A landscape with many valleys, sampled at points; each row gives a point and its height.
From any point a ball takes the steepest step (drop divided by distance) to one of its 2 nearest points. It stops when none of these is lower. Distance is the straight distance between rows; heights are no part of it.
J921 height 2.28: [ 2.15 -1.86  0.12  1.28  1.21  2.16  0.41  2.00  1.19  0.45  2.04  1.91
 -0.75  1.10  0.21 -0.04  0.53 -0.20 -2.35  0.32  1.93 -0.41  0.19  1.83
  1.56 -0.04 -0.10 -0.68 -0.94 -0.90]
J415 height 1.39: [ 3.04 -1.19  0.56  2.27  0.12 -0.01  0.86  1.07  0.49  2.42  0.75 -0.41
 -2.01 -0.59 -0.71 -1.61 -0.16  0.67 -1.32 -1.26 -0.50  0.56  1.75  0.83
 -0.60 -1.53  0.31  2.53  0.87 -0.49]
J591 height 2.07: [-1.73 -0.28 -0.28  0.73 -0.55  3.48  1.23  0.64  0.85 -0.71 -0.28  1.46
  1.46  1.67  0.79 -1.28  1.27 -0.56  0.10  0.43  2.50 -1.50 -0.91  1.40
  1.55  1.01 -0.80 -1.48 -1.39 -1.33]
J948 height 4.70: [-1.67  2.35  0.74  0.02 -3.49 -1.94  1.14 -1.10 -2.51  3.17  0.22 -0.17
 -0.58  0.94 -0.44 -0.66  0.87  0.20  3.34 -0.70 -3.14  2.48  1.03 -0.75
 -2.17  1.15 -0.49  1.42 -0.42 -1.43]
J384 height 6.63: [ 0.67 -0.47 -0.14 -0.74  0.79 -0.74 -0.47  0.64  0.36 -1.63 -0.76 -1.13
 -0.04 -0.67  0.43  0.90 -0.71 -0.77  1.17  0.48  1.11 -0.29  0.51  0.05
  0.05  0.02  0.38 -0.24 -1.72  1.20]
J420 height 2.38: [-3.38  0.25 -0.24  0.76 -0.39  0.93 -0.19 -1.70  0.53 -1.42 -1.78  1.86
  1.49  0.97  0.47  1.71 -0.64  0.94  2.89  0.41  0.13  0.54 -1.21 -0.58
 -0.21  4.72  0.22 -2.68  1.17 -0.61]
J200 height 8.29: [ 0.15  1.04  0.16  0.00 -1.97 -1.44  1.26 -1.99 -0.62  0.77 -1.38 -1.83
 -1.39  0.06 -1.03 -1.54 -0.76  2.28  1.43 -1.78 -1.63  0.43  2.97  0.17
 -1.91 -0.40 -0.83  1.63  1.35 -1.35]
J883 height 5.26: [ 0.12 -1.29 -0.48 -0.17  1.24 -1.57 -0.17  0.14 -0.92 -0.14 -0.13 -1.47
  0.15 -1.54  0.14 -0.11 -1.22 -2.96  1.50 -0.19 -0.97  0.04 -0.80  0.06
  0.53 -1.04  0.36  1.96 -1.23  2.32]
J360 height 2.16: [ 1.34 -0.75 -1.23  1.55  0.43  2.66 -0.02  1.08  1.02  0.20  2.08  1.72
  0.03  0.75 -0.60 -0.31  1.92  1.12 -4.44  0.50  1.70 -1.54 -2.28  1.18
  1.56 -1.77  0.12 -1.27  1.66 -0.28]
J666 height 3.77: [ 0.20  0.12  0.29 -0.43 -0.29  1.70  0.46  0.90  0.79 -0.43 -0.55 -0.06
 -0.03  1.16  1.46 -0.34  0.37 -0.17  2.41  0.44  1.66 -0.03  2.46  0.92
  1.08  1.87  0.00 -0.83 -3.18 -1.12]
J777 height 3.06: [-2.71 -0.16 -0.91  0.89 -0.74  0.25  0.53 -2.16 -0.12 -0.04  0.12  1.43
  1.29  1.57  0.69  2.24  0.18  0.20  3.86  0.14 -0.38  1.80 -0.26  0.01
 -1.09  4.36  0.76 -1.73  0.14 -0.74]
J167 height 8.62: [-0.23  0.10 -0.79 -0.65 -0.46 -0.88  0.45 -2.63  0.38 -1.86 -1.59 -1.05
 -0.01  0.01 -1.54  0.39 -2.30  1.70  0.83 -1.31 -0.26 -1.23  1.09  0.19
 -1.31  0.86 -0.45 -0.57  2.32  0.15]
J496 height 5.67: [-0.62 -1.36 -1.73 -1.17  0.96 -2.04 -0.42 -1.71 -0.12 -2.27 -1.25 -1.02
  2.01 -0.18 -1.07  1.20 -1.39  0.32 -1.65 -0.75  0.35 -1.92 -1.58 -1.00
 -1.21 -1.78  0.03 -1.01  2.55  1.05]
J343 height 4.27: [-1.55  0.85 -0.47  0.57 -2.44 -1.60  1.16 -2.49 -1.75  2.65  0.69  0.17
 -0.42  1.03 -0.12  0.51  0.26 -0.16  3.30 -1.21 -3.17  2.88  1.27 -0.27
 -2.62  2.13  0.37  1.00  0.66 -1.13]
J981 height 7.39: [ 3.10  1.50  3.00 -0.55  0.92 -0.46 -0.39  2.11  1.06  0.16  0.63 -0.02
 -2.52 -0.21  0.37 -0.32 -1.33  1.96 -0.74  1.01 -0.41  0.23  2.89 -1.47
  0.41  1.06  0.22  0.58 -0.05  0.11]
J473 height 0.37: [-1.05  1.99  1.33 -0.43 -1.63  1.90  1.50 -1.23  0.65 -0.58 -0.30  0.84
 -0.06 -0.02 -0.63 -0.45 -0.96 -0.03  2.08 -0.22 -0.39 -0.51 -0.13  1.15
 -0.53  2.94  0.03 -0.66 -0.41 -0.05]
J7 height 5.25: [ 0.75 -0.75 -0.57 -1.20  1.03 -0.65  0.39 -0.66  0.31 -1.95 -0.14 -1.08
  1.68  0.12 -0.84  0.72 -0.64  0.38 -3.01  0.46  0.70 -2.58 -1.90 -0.93
 -0.59 -2.43  0.73 -0.99  3.13  1.69]
J196 height 8.45: [-0.80  0.99 -0.36 -0.20 -1.52 -0.96  1.01 -2.90 -0.48 -0.25 -1.17 -1.00
 -0.47  0.42 -1.33 -0.26 -1.55  1.77  1.98 -1.61 -1.60  0.43  2.03  0.20
 -1.88  1.52 -0.35  0.31  1.83 -0.99]
J139 height 2.04: [ 2.18 -0.84 -0.03  1.71 -0.80  0.20  1.53 -0.12  0.34  1.87 -0.13 -0.99
 -1.57  0.23 -0.21 -1.76  0.35  1.31  0.34 -1.55  0.04  0.66  2.62  1.62
 -1.04 -1.26  0.20  1.88  0.20 -1.63]
J288 height 6.02: [ 0.13  0.88 -0.22 -1.51  0.66 -2.65 -2.07  0.70 -1.54 -0.32 -1.84 -1.98
 -1.66 -2.69  0.02  1.02 -0.93 -1.35  3.04  0.37 -1.40  1.38  0.87 -1.38
  0.55 -0.11  0.33  0.97 -1.33  1.64]
J743 height 6.04: [-1.57 -1.84 -2.37 -0.80  0.59 -2.57 -0.91 -2.82 -0.18 -1.99 -1.46 -0.54
  1.60  0.27 -1.25  1.64 -1.60  0.52 -0.25 -1.21  0.22 -0.36 -0.62 -0.75
 -1.48 -0.08 -0.74 -1.31  2.35  0.19]
J11 height 4.46: [ 1.47  0.10  1.76  0.55 -0.08 -1.29 -0.26  2.53 -0.63  3.12  0.41 -0.52
 -1.97 -0.45  0.70 -2.12  0.61 -1.10  0.82 -0.32 -1.52  1.38  1.95 -1.11
  0.60 -1.52 -1.06  2.90 -1.03  0.46]
J96 height 7.58: [ 2.37  2.22  3.13 -1.74 -0.08  0.53 -0.53  1.87  1.24 -0.15 -0.30 -0.43
 -2.19 -1.19  1.01 -0.31 -0.98  1.57  0.61  0.96  0.06 -0.45  2.86 -1.57
  1.14  2.02  0.37 -0.56 -1.31  0.36]
J433 height 2.51: [ 0.87  1.37  0.65  0.45 -1.63  2.72  2.17 -0.44  1.04  0.47  1.47  0.28
 -1.08 -0.44 -1.37 -1.43 -0.40  0.18 -0.81 -1.15  0.25 -1.68 -0.55  2.13
 -0.26  0.59 -0.09  0.45  0.82  0.62]
J605 height 1.67: [-0.02 -1.56 -2.01  0.79  0.07  0.59  0.03 -0.74  0.48 -0.53  0.10 -0.31
  1.55  0.45 -0.66 -0.60  1.07  1.02 -4.23 -1.11  0.75 -2.08 -2.20  0.57
 -0.69 -3.66  0.23 -1.09  2.49 -0.48]
J897 height 2.12: [ 2.86 -2.95 -0.97  2.43  1.28 -0.67  0.43  1.11  0.59  1.35  0.71 -0.49
 -0.46 -0.30 -0.21 -0.57 -0.49  0.00 -1.86 -1.00  0.52 -0.01  0.51  1.42
  0.14 -2.41  0.93  1.85  0.76  0.08]
J872 height 5.03: [-1.73  1.97  0.87 -0.41 -2.78 -2.42 -0.25  0.28 -2.41  2.93 -0.59 -0.73
 -1.01 -0.09 -0.24 -1.06  0.70 -0.93  3.36 -0.42 -2.75  2.40  1.04 -1.23
 -0.88 -0.18 -1.02  1.85 -0.76 -0.44]
J532 height 3.66: [-0.19 -0.33  0.31 -0.45  2.15  2.26 -1.19  1.26  0.54 -0.80  1.29  1.58
  1.68  0.72  1.34  0.44  2.68  0.64 -4.94  2.30  1.72 -1.14 -2.22 -0.75
  1.85 -2.29 -0.34 -1.21 -0.04 -0.03]
J843 height 6.86: [ 2.21 -1.43  0.29 -0.40  2.26 -0.82 -0.66  1.74  0.95 -1.61  0.06 -0.74
  0.15  0.09  0.71  1.11 -0.74 -0.07 -0.79  1.55  1.74 -0.58  0.45 -0.42
  0.55 -0.74  0.80 -0.31 -0.77  1.09]
J599 height 5.41: [-1.40 -0.86 -1.97 -0.17 -0.55 -2.96 -0.70 -3.18 -0.74  0.91 -0.46 -0.44
 -0.80  0.17 -0.91  1.62 -1.58 -0.45  2.51 -1.67 -2.80  2.04  0.96 -0.70
 -1.82  1.69 -0.31  0.60  2.41  0.34]
J400 height 4.86: [ 1.89 -0.54  0.86  0.11  1.17 -0.70  0.41  1.23 -0.13  0.54  0.45 -1.22
 -1.03 -1.19  0.11 -0.98 -0.88 -1.55  0.19  0.07 -1.02 -0.13  0.60 -0.40
  0.38 -1.51  0.33  2.34 -0.40  2.03]
J621 height 0.41: [-3.03  0.96 -0.69 -0.35  0.41  2.47 -1.05 -1.20  0.36 -1.65 -0.38  1.01
  2.47  0.08  0.30 -0.61  2.13  0.55 -3.36  0.57  0.66 -1.77 -2.95 -0.49
 -0.07 -1.80 -0.85 -1.64  0.51 -0.62]
J613 height 1.63: [-0.05  2.83  2.80 -1.04 -2.16  1.47  1.32 -0.56  0.20  0.44  0.16  0.04
 -0.97 -0.48 -0.49 -1.24 -0.64  0.04  1.69 -0.56 -1.22 -0.23  0.80  0.49
 -0.68  2.10 -0.30  0.55 -1.14  0.27]
J183 height 7.80: [ 1.11  2.83  3.04 -1.69 -1.24 -0.93 -0.96  1.90 -0.15  0.73 -1.33 -1.19
 -2.66 -1.06  0.69 -0.73 -0.05  1.54  1.56  0.49 -0.56  0.53  2.75 -2.04
  0.23  0.90 -0.61  0.30 -1.50  0.15]
J106 height 8.78: [ 0.58  1.24  0.78 -1.50  0.23 -0.49  0.25 -1.46  0.56 -2.62 -1.43 -1.09
 -0.30 -1.19 -1.33  0.90 -2.22  1.45  0.74 -0.27  0.15 -1.67  0.05 -0.61
 -0.60  1.34  0.42 -1.02  1.67  1.18]
J646 height 8.16: [ 0.06  2.29  1.00 -0.46 -2.30 -1.50  0.45 -0.17 -1.17  1.12 -1.31 -1.59
 -1.74  0.43 -0.24 -1.30  0.31  2.06  2.19 -0.78 -1.11  1.43  3.02 -0.78
 -1.33 -0.26 -0.87  1.38 -0.10 -1.20]
J889 height 3.17: [-1.57  1.16  0.54 -1.14  1.85  3.56 -1.14  0.83  0.82 -1.13 -0.29  1.83
  1.72  0.03  1.59 -0.40  2.34  0.80 -3.95  2.94  1.50 -2.17 -2.06 -1.46
  2.50 -1.15 -0.69 -2.03 -0.18 -0.21]
J362 height 4.87: [ 1.11 -1.40 -0.32 -0.79  1.92 -0.74  0.50  0.65 -0.11 -0.97  0.69 -1.08
  1.86 -0.50 -0.30  0.72 -0.43 -1.16 -2.94  0.93  0.78 -2.12 -3.00 -0.81
  0.24 -2.84  1.32  0.17  2.27  2.22]
J597 height 5.05: [ 2.12 -1.68  0.71  0.55  0.55  0.73  0.21  2.11  0.45  1.67  1.55  0.07
 -1.36  0.97  1.00 -0.44  0.46 -1.56  0.28 -0.28  0.94  1.04  2.29  0.96
  1.07  0.17 -0.12  1.27 -3.20 -0.45]
J439 height 4.49: [ 0.34 -1.36  0.03 -0.73  1.52  0.32 -0.06  0.97  0.02 -0.77  1.49 -0.15
  1.71 -0.02  0.38  0.78  1.07 -1.24 -3.90  1.22  1.34 -1.64 -3.47 -0.40
  0.74 -2.87  0.74 -0.38  0.49  1.57]
J922 height 5.80: [-1.97 -0.04 -0.55  0.14 -0.66 -2.24 -0.27 -1.22 -1.30  1.75  0.09 -0.46
 -0.57 -0.95 -0.39  0.02 -0.72 -2.41  3.18 -1.14 -3.39  2.23 -0.01 -0.27
 -0.99  0.49 -0.23  2.20  0.00  1.06]
J104 height 6.25: [-2.75 -1.17 -1.83  0.02  0.06 -1.79 -1.14 -2.68  0.18 -2.07 -1.41  0.02
  1.53  0.72 -0.47  2.10 -0.82  0.95  1.06 -0.73  0.65  0.33 -0.67 -0.52
 -1.42  1.73 -0.62 -1.87  1.41 -0.41]
J479 height 4.03: [ 3.77 -0.05  1.67  0.13  1.92  0.39  1.18  1.75  0.57  1.21  2.25  0.20
 -1.15 -0.91 -1.09 -0.27 -1.16 -0.78 -2.19  0.85 -0.78 -0.69 -0.19 -0.26
  0.51 -0.75  1.25  1.71  1.77  1.75]
J980 height 4.69: [-1.04  1.14 -0.78 -1.20 -0.88 -1.29 -1.25 -0.35 -1.22 -0.31 -1.41 -0.83
 -0.81 -0.50  0.33  1.80 -0.02 -0.63  4.24  0.19 -0.56  2.33  1.36 -0.02
 -0.54  2.44  0.47 -0.55 -2.48 -0.50]
J602 height 1.42: [-2.55  0.49 -0.69 -0.07 -0.59  1.91  0.14 -1.40  0.86 -1.67  0.29  1.23
  1.63  0.23 -0.71 -0.60  1.07 -0.27 -2.21 -0.36  0.71 -1.91 -3.46  0.66
 -0.01 -0.46 -0.47 -1.68  1.22 -0.12]
J121 height 7.05: [ 3.45 -0.69  1.09 -0.68  2.70 -1.01 -0.94  2.51  1.12 -0.77  0.66 -0.04
 -1.04  0.08  1.18  1.24 -1.00  0.17 -0.70  1.65  1.11  0.23  2.19 -0.93
  1.08  0.63  1.14 -0.38 -1.41  0.29]
J269 height 1.36: [-1.80  0.91 -1.61  0.74  0.56  2.85 -0.90 -0.75  0.40 -0.98 -0.30  0.69
  2.05  0.56  0.27 -1.13  2.73  2.05 -4.94  0.54  0.54 -2.11 -1.83 -0.20
  0.43 -2.91 -0.57 -1.47  1.73 -1.00]
J474 height 5.19: [-1.80  1.32 -1.02 -0.96 -0.86 -2.31 -2.20 -0.43 -2.07  1.21 -1.03 -0.59
 -1.58 -1.12  0.30  2.46 -0.25 -1.23  4.24  0.38 -2.20  3.73  0.73 -0.74
 -0.72  1.98  0.39  0.21 -1.17 -0.11]
J446 height 1.65: [ 2.84 -0.34 -1.57  1.96  1.50  1.69 -0.68  1.43  0.27  0.59  3.00  3.38
  0.35  1.12 -1.25  0.51  1.78  1.95 -5.72  1.19  1.08 -0.54 -2.57  1.06
  2.13 -0.99  0.62 -1.48  1.99 -1.45]
J932 height 4.21: [-0.65  1.07 -0.15 -1.22 -0.42  0.25 -0.83  0.54 -0.16 -0.78 -1.51 -0.78
 -0.17 -0.23  1.13  1.09  0.12 -0.26  3.78  0.48  0.92  0.60  1.97  0.10
  0.70  2.87  0.36 -1.17 -3.43 -0.76]
J271 height 5.47: [-0.65 -2.40 -0.92  1.06  0.16  0.70  0.13  0.67  0.50 -0.96  0.26 -0.29
  1.23  1.39  1.28 -0.02  1.14 -0.71 -0.75 -0.09  2.57 -0.28 -0.58  1.59
  0.55 -1.25 -0.43 -0.41 -2.22 -0.81]
J369 height 3.44: [ 0.07  0.14 -0.15  1.30 -0.98  2.33  1.76  0.05  0.45  0.11 -0.30 -0.09
  0.29  1.68  0.89 -1.21  0.64  0.53  2.08 -0.12  1.52 -0.12  2.10  1.89
  0.24  1.18 -0.03 -0.02 -1.52 -2.02]
J566 height 5.62: [-0.92  0.13  0.16 -0.15  0.14 -1.66 -0.39 -0.11 -1.41  1.12  0.03 -0.91
 -0.41 -1.65  0.04 -0.70 -0.72 -3.12  2.82 -0.64 -2.74  1.10 -0.37 -0.18
  0.23 -0.63 -0.37  2.83 -1.19  2.01]
J647 height 5.66: [-1.41 -1.94 -1.70 -0.08  0.81 -2.50 -0.60 -0.91 -0.89 -1.27 -0.68 -1.24
  1.19 -0.83 -0.22  1.22 -1.54 -1.83  0.74 -0.46 -0.29 -0.08 -1.47  0.13
 -0.56 -0.87  0.21  0.82 -0.13  1.88]
J939 height 2.08: [-0.07 -0.27 -1.40  0.22  1.01  1.31 -0.98 -0.39 -0.03 -0.38  0.56 -0.07
  2.29  0.55  0.14 -0.07  2.62  1.92 -5.84  0.31  0.36 -1.95 -2.08 -0.30
 -0.28 -4.19  0.23 -1.11  2.68 -0.31]
J560 height 4.07: [ 0.32 -1.00  0.15 -0.53  2.26  1.03 -1.15  1.26 -0.56  0.07  1.90  0.22
  2.27  0.44  1.21  1.15  2.73 -0.06 -5.97  1.86  1.22 -0.97 -3.48 -0.98
  1.32 -3.81  0.73 -0.31  0.21  0.87]
J293 height 4.84: [-1.58  0.10 -0.85  0.13 -1.68 -1.94  0.16 -3.46 -0.91  2.52  0.52  0.04
 -1.38  0.92 -0.37  1.63 -0.66  0.86  3.03 -1.31 -3.37  2.72  1.86 -1.22
 -2.49  3.09 -0.06  0.09  2.81 -0.44]
J617 height 1.64: [-0.49  1.10  0.89 -0.37 -1.68  2.00  1.63 -1.21  0.86 -0.65  0.96  0.98
  0.01 -0.41 -1.23 -0.73 -0.79 -1.38  0.34 -0.82  0.07 -1.25 -1.86  1.67
 -0.52  1.42  0.04 -0.42 -0.06  1.16]
J845 height 1.07: [ 3.15 -1.20 -0.74  1.27  2.31  0.71 -0.22  2.13  0.37  0.22  2.98  3.48
  0.53  1.48 -0.91  1.15  0.39  0.39 -4.82  1.36  1.24  0.10 -1.60  1.15
  2.11 -0.11  0.60 -1.09  0.47 -1.66]
J690 height 3.55: [ 3.09 -0.05  1.04  0.44  1.14  0.59  1.32  0.76  1.20 -0.43  1.35  0.00
 -0.98 -0.21 -0.78 -0.21 -1.13  0.70 -2.29  0.37  0.44 -1.11  0.41  0.71
 -0.03 -0.79  0.64  0.55  2.09  1.03]
J717 height 5.85: [-1.90 -1.77 -2.38  0.10  0.33 -3.03 -0.80 -2.70 -0.54 -0.17 -0.67 -0.74
  0.24 -0.51 -0.75  1.37 -1.93 -1.44  1.88 -1.50 -1.78  1.19 -0.31 -0.09
 -1.34  0.51 -0.12  0.76  1.24  1.00]
J253 height 3.67: [-1.83 -0.41 -1.18  0.88 -1.43 -0.89  0.95 -2.61 -0.88  0.83  0.86  0.59
  0.45  1.57  0.22  1.59  0.19 -0.54  3.39 -0.75 -1.51  2.24  0.32  0.54
 -2.03  2.99  0.78 -0.25  0.03 -0.85]
J589 height 5.61: [-1.50  1.65 -0.57 -1.32 -0.81 -2.72 -2.58  0.98 -2.52  1.24 -1.78 -1.29
 -1.80 -1.93  0.42  1.13 -0.12 -1.46  3.96  0.53 -2.25  3.12  0.84 -1.27
  0.62  0.19 -0.33  1.01 -1.83  0.12]
J773 height 2.85: [-0.20  2.49  2.79 -2.00 -2.16 -0.06 -0.15  0.12 -0.48  1.29 -0.20  0.07
 -1.43 -1.36 -0.31 -0.85 -0.25 -1.48  2.59 -0.20 -1.76  0.90  0.19 -1.08
 -0.40  1.80 -0.32  0.41 -2.56  0.97]
J189 height 5.40: [-2.26  1.35 -0.65 -0.43 -1.61 -3.38 -1.38 -0.68 -2.42  2.39 -0.94 -0.42
 -1.14 -1.08 -0.66  0.03 -0.56 -0.77  3.48 -0.59 -3.69  3.15  0.95 -1.84
 -0.70 -0.25 -1.05  1.80  1.33  0.23]
J754 height 6.37: [ 0.64 -0.15 -0.61 -0.92  0.86 -2.15 -0.97 -0.20 -0.52 -1.61 -1.54 -2.20
 -0.82 -1.45 -0.33  0.90 -1.22 -0.18  1.96  0.18 -0.20  0.27  1.14 -0.69
 -0.48 -0.30  0.30  0.63 -0.24  1.33]
J793 height 2.27: [-0.27 -2.31 -2.51  1.73 -0.92  0.75  0.83 -1.12  0.66  0.13 -0.24 -0.48
  1.17  0.33 -0.67 -1.25  0.79  0.76 -2.57 -2.04  1.13 -1.36 -1.36  1.84
 -0.88 -2.58  0.45 -0.75  1.90 -1.46]
J309 height 1.50: [-2.64 -0.08  0.00 -0.58 -0.04  2.13 -0.17  0.30  0.64 -1.77 -1.28  1.04
  2.07  0.82  1.30  0.04  0.68 -0.55  0.99  0.87  2.34 -0.87 -1.42  0.01
  1.13  1.75 -0.54 -2.14 -2.33 -0.74]
J987 height 5.95: [-2.16 -1.13 -2.33  0.51 -0.48 -1.19  0.11 -2.07 -0.18 -1.64 -0.96 -0.33
  1.34  1.02  0.15  0.95 -0.33  0.15  2.27 -0.61  0.85  0.89  0.11  0.82
 -1.23  1.13 -0.04 -0.73 -0.27 -1.07]
J133 height 4.13: [ 0.47  1.26  2.28 -0.43  0.01 -1.54 -0.39  2.10 -1.31  2.34 -0.03 -0.70
 -1.47 -1.79  0.30 -2.28  0.02 -1.74  1.54  0.16 -2.20  0.65  0.97 -2.03
  0.91 -1.71 -0.87  2.68 -0.51  1.71]
J842 height 2.67: [ 0.59 -1.16 -1.23  1.31 -0.70 -0.40  1.27 -0.96  0.43 -0.39 -0.92 -1.22
 -0.20  0.72 -0.08 -0.76 -0.25  1.08  1.00 -1.19  0.77  0.25  2.00  1.64
 -1.12 -0.90  0.06  0.79  0.07 -1.16]
J428 height 4.48: [ 3.28 -0.28  1.80  0.22  2.63 -0.91  0.31  2.12 -0.23  1.61  1.35 -0.60
 -0.80 -1.43 -0.18 -0.78 -1.25 -1.31 -0.65  0.81 -1.61 -0.18  0.62 -1.13
  1.12 -1.79  0.98  2.64  1.13  2.05]
J616 height 5.68: [-2.59 -1.82 -1.79  0.94 -0.17 -0.54 -0.13 -0.99  0.00 -1.69 -0.64 -0.31
  2.08  1.03  0.78  0.40  0.56 -0.35 -0.05 -0.63  1.78 -0.01 -1.37  1.01
 -0.58 -0.86 -0.57 -0.48 -1.13 -0.94]
J761 height 1.69: [-2.44  0.82  0.66 -1.37  1.20  1.90 -1.93  0.58  0.49 -2.56 -1.78  1.10
  2.96 -1.19  1.57  0.76  1.12  0.62 -1.69  1.90  2.23 -1.55 -2.25 -2.04
  1.41 -0.01 -0.41 -2.92 -1.59 -0.12]
J803 height 3.10: [ 2.32  0.45  0.24  1.13 -0.37  2.36  1.71  0.52  1.34  0.32  1.70  0.79
 -1.28 -0.08 -1.23 -0.99 -0.31  1.27 -2.64 -0.26  0.88 -1.68 -0.29  1.95
  0.47 -0.24  0.30  0.02  2.13  0.59]
J692 height 0.56: [-3.61  0.45  0.40 -0.66  0.35  1.31 -1.31 -0.49  0.60 -2.46 -1.97  1.59
  2.63 -0.37  0.94  0.80  0.58  0.24 -0.02  1.05  1.37 -0.85 -2.68 -1.15
  0.64  1.69 -0.55 -2.86 -1.04 -0.58]
J116 height 4.79: [ 1.82 -0.41  1.56  0.69 -0.60  0.65  0.67  1.85 -0.05  2.87  1.14 -0.26
 -2.00  0.32  0.47 -1.63  0.99 -0.92  0.48 -0.99 -0.20  1.27  2.34  0.59
  0.16 -0.33 -0.48  2.15 -2.27 -0.68]
J192 height 1.57: [-2.14  1.22  0.75 -0.32 -0.86  1.68  0.40 -1.35  0.72 -1.61 -1.44  1.46
  0.98  0.04 -0.10  0.66 -1.10  0.18  2.50  0.36  0.28 -0.33 -1.03  0.24
  0.25  4.22  0.23 -2.08 -0.57 -0.15]
J20 height 2.62: [ 1.26 -2.57 -1.47  1.87  0.18  0.22  0.75  0.23  0.68  0.39  0.55 -0.57
  0.29  0.06 -0.22 -0.56  0.30 -0.35 -1.90 -1.26  1.46 -0.68 -0.96  1.72
 -0.15 -2.46  0.50  0.66  0.48 -0.02]
J19 height 7.23: [ 4.01  0.06  1.84  0.45  2.42 -0.81 -0.08  2.07  0.98  0.05  1.41  1.12
 -1.74  0.64 -0.02  0.24 -1.40  0.96 -1.74  1.09 -0.12  0.57  2.32 -0.27
  0.37  0.57  0.77  0.82  0.11 -0.40]
J412 height 3.13: [-0.64 -0.58 -1.38  1.82 -1.13  1.46  2.10 -0.96  0.56 -0.48 -0.73  0.01
  0.95  1.43  0.32 -1.06  0.28  0.99  1.08 -1.03  1.46 -0.42  0.98  2.17
 -0.50  0.19  0.17 -0.22  0.07 -2.28]
J341 height 3.62: [ 0.22  2.10  2.85 -1.45 -1.33 -0.68  0.09  0.79 -0.79  1.81 -0.03 -0.40
 -1.50 -1.95 -0.50 -1.87 -0.29 -1.74  1.56 -0.31 -2.19  0.43  0.21 -1.56
 -0.28 -0.03 -0.72  1.67 -1.13  1.53]
J327 height 2.52: [-1.14  0.40  1.40 -2.25  1.41  2.34 -1.17  0.97  0.55 -1.86 -0.06  1.16
  2.35 -0.90  1.91  0.54  1.51 -0.25 -2.96  2.66  2.30 -1.98 -2.60 -1.94
  2.38 -0.72 -0.22 -2.75 -1.51  0.32]
J875 height 5.28: [ 0.88 -2.34 -0.15  0.50  0.84  0.37  0.07  1.48  0.80 -0.06  0.97 -0.36
 -0.28  1.21  1.40  0.10  0.47 -1.08  0.07  0.22  2.20  0.37  1.18  1.50
  1.18 -0.31 -0.14  0.24 -3.08 -0.30]
J48 height 2.20: [-0.18  0.47 -0.68  0.38 -0.45  2.77  0.71 -0.10  1.11 -0.90  1.15  1.13
  0.51  0.06 -0.64 -0.82  1.46  0.32 -3.23  0.34  1.36 -2.47 -2.81  1.23
  0.88 -1.22 -0.04 -1.57  1.50  0.39]
J281 height 8.00: [-0.81  3.13  2.30 -1.50 -2.92 -2.58 -0.91  1.77 -1.65  1.67 -1.96 -1.24
 -2.10 -0.58 -0.09 -1.09  0.36  1.65  2.23  0.25 -1.17  1.22  1.89 -2.13
 -0.52  0.27 -1.40  0.80 -0.40 -0.40]
J990 height 2.47: [ 0.33 -1.13 -0.26  1.06  0.25  3.53  0.77  1.51  1.25  0.17  1.21  1.87
  0.13  1.54  0.53 -0.96  1.50 -0.16 -1.82  0.42  2.63 -1.24 -0.58  1.84
  1.99  0.04 -0.55 -1.19 -0.81 -1.06]
J833 height 1.70: [ 3.91 -1.09  0.08  1.56  2.40  0.47  0.18  2.17  0.89  0.45  2.54  2.77
 -0.64  1.05 -0.75  0.53 -0.73  0.31 -3.47  0.78  0.58  0.51  0.31  1.51
  1.23  0.51  0.75  0.17 -0.10 -1.75]

Where does a ball stop that starts at each point below?
J104 => J473
J183 => J415
J11 => J473
J384 => J415
J400 => J473
J743 => J692
J106 => J415

Call two points neighbours if one is among the 2 nearest of the other. Go from one point of each pair to the other, from neighbour to neighbour, staying as low as possible. Name the highest point that can't be avoided.
J845, J883 => J104
J692, J415 => J20
J621, J845 => J48
J605, J692 => J990
J621, J605 => J939
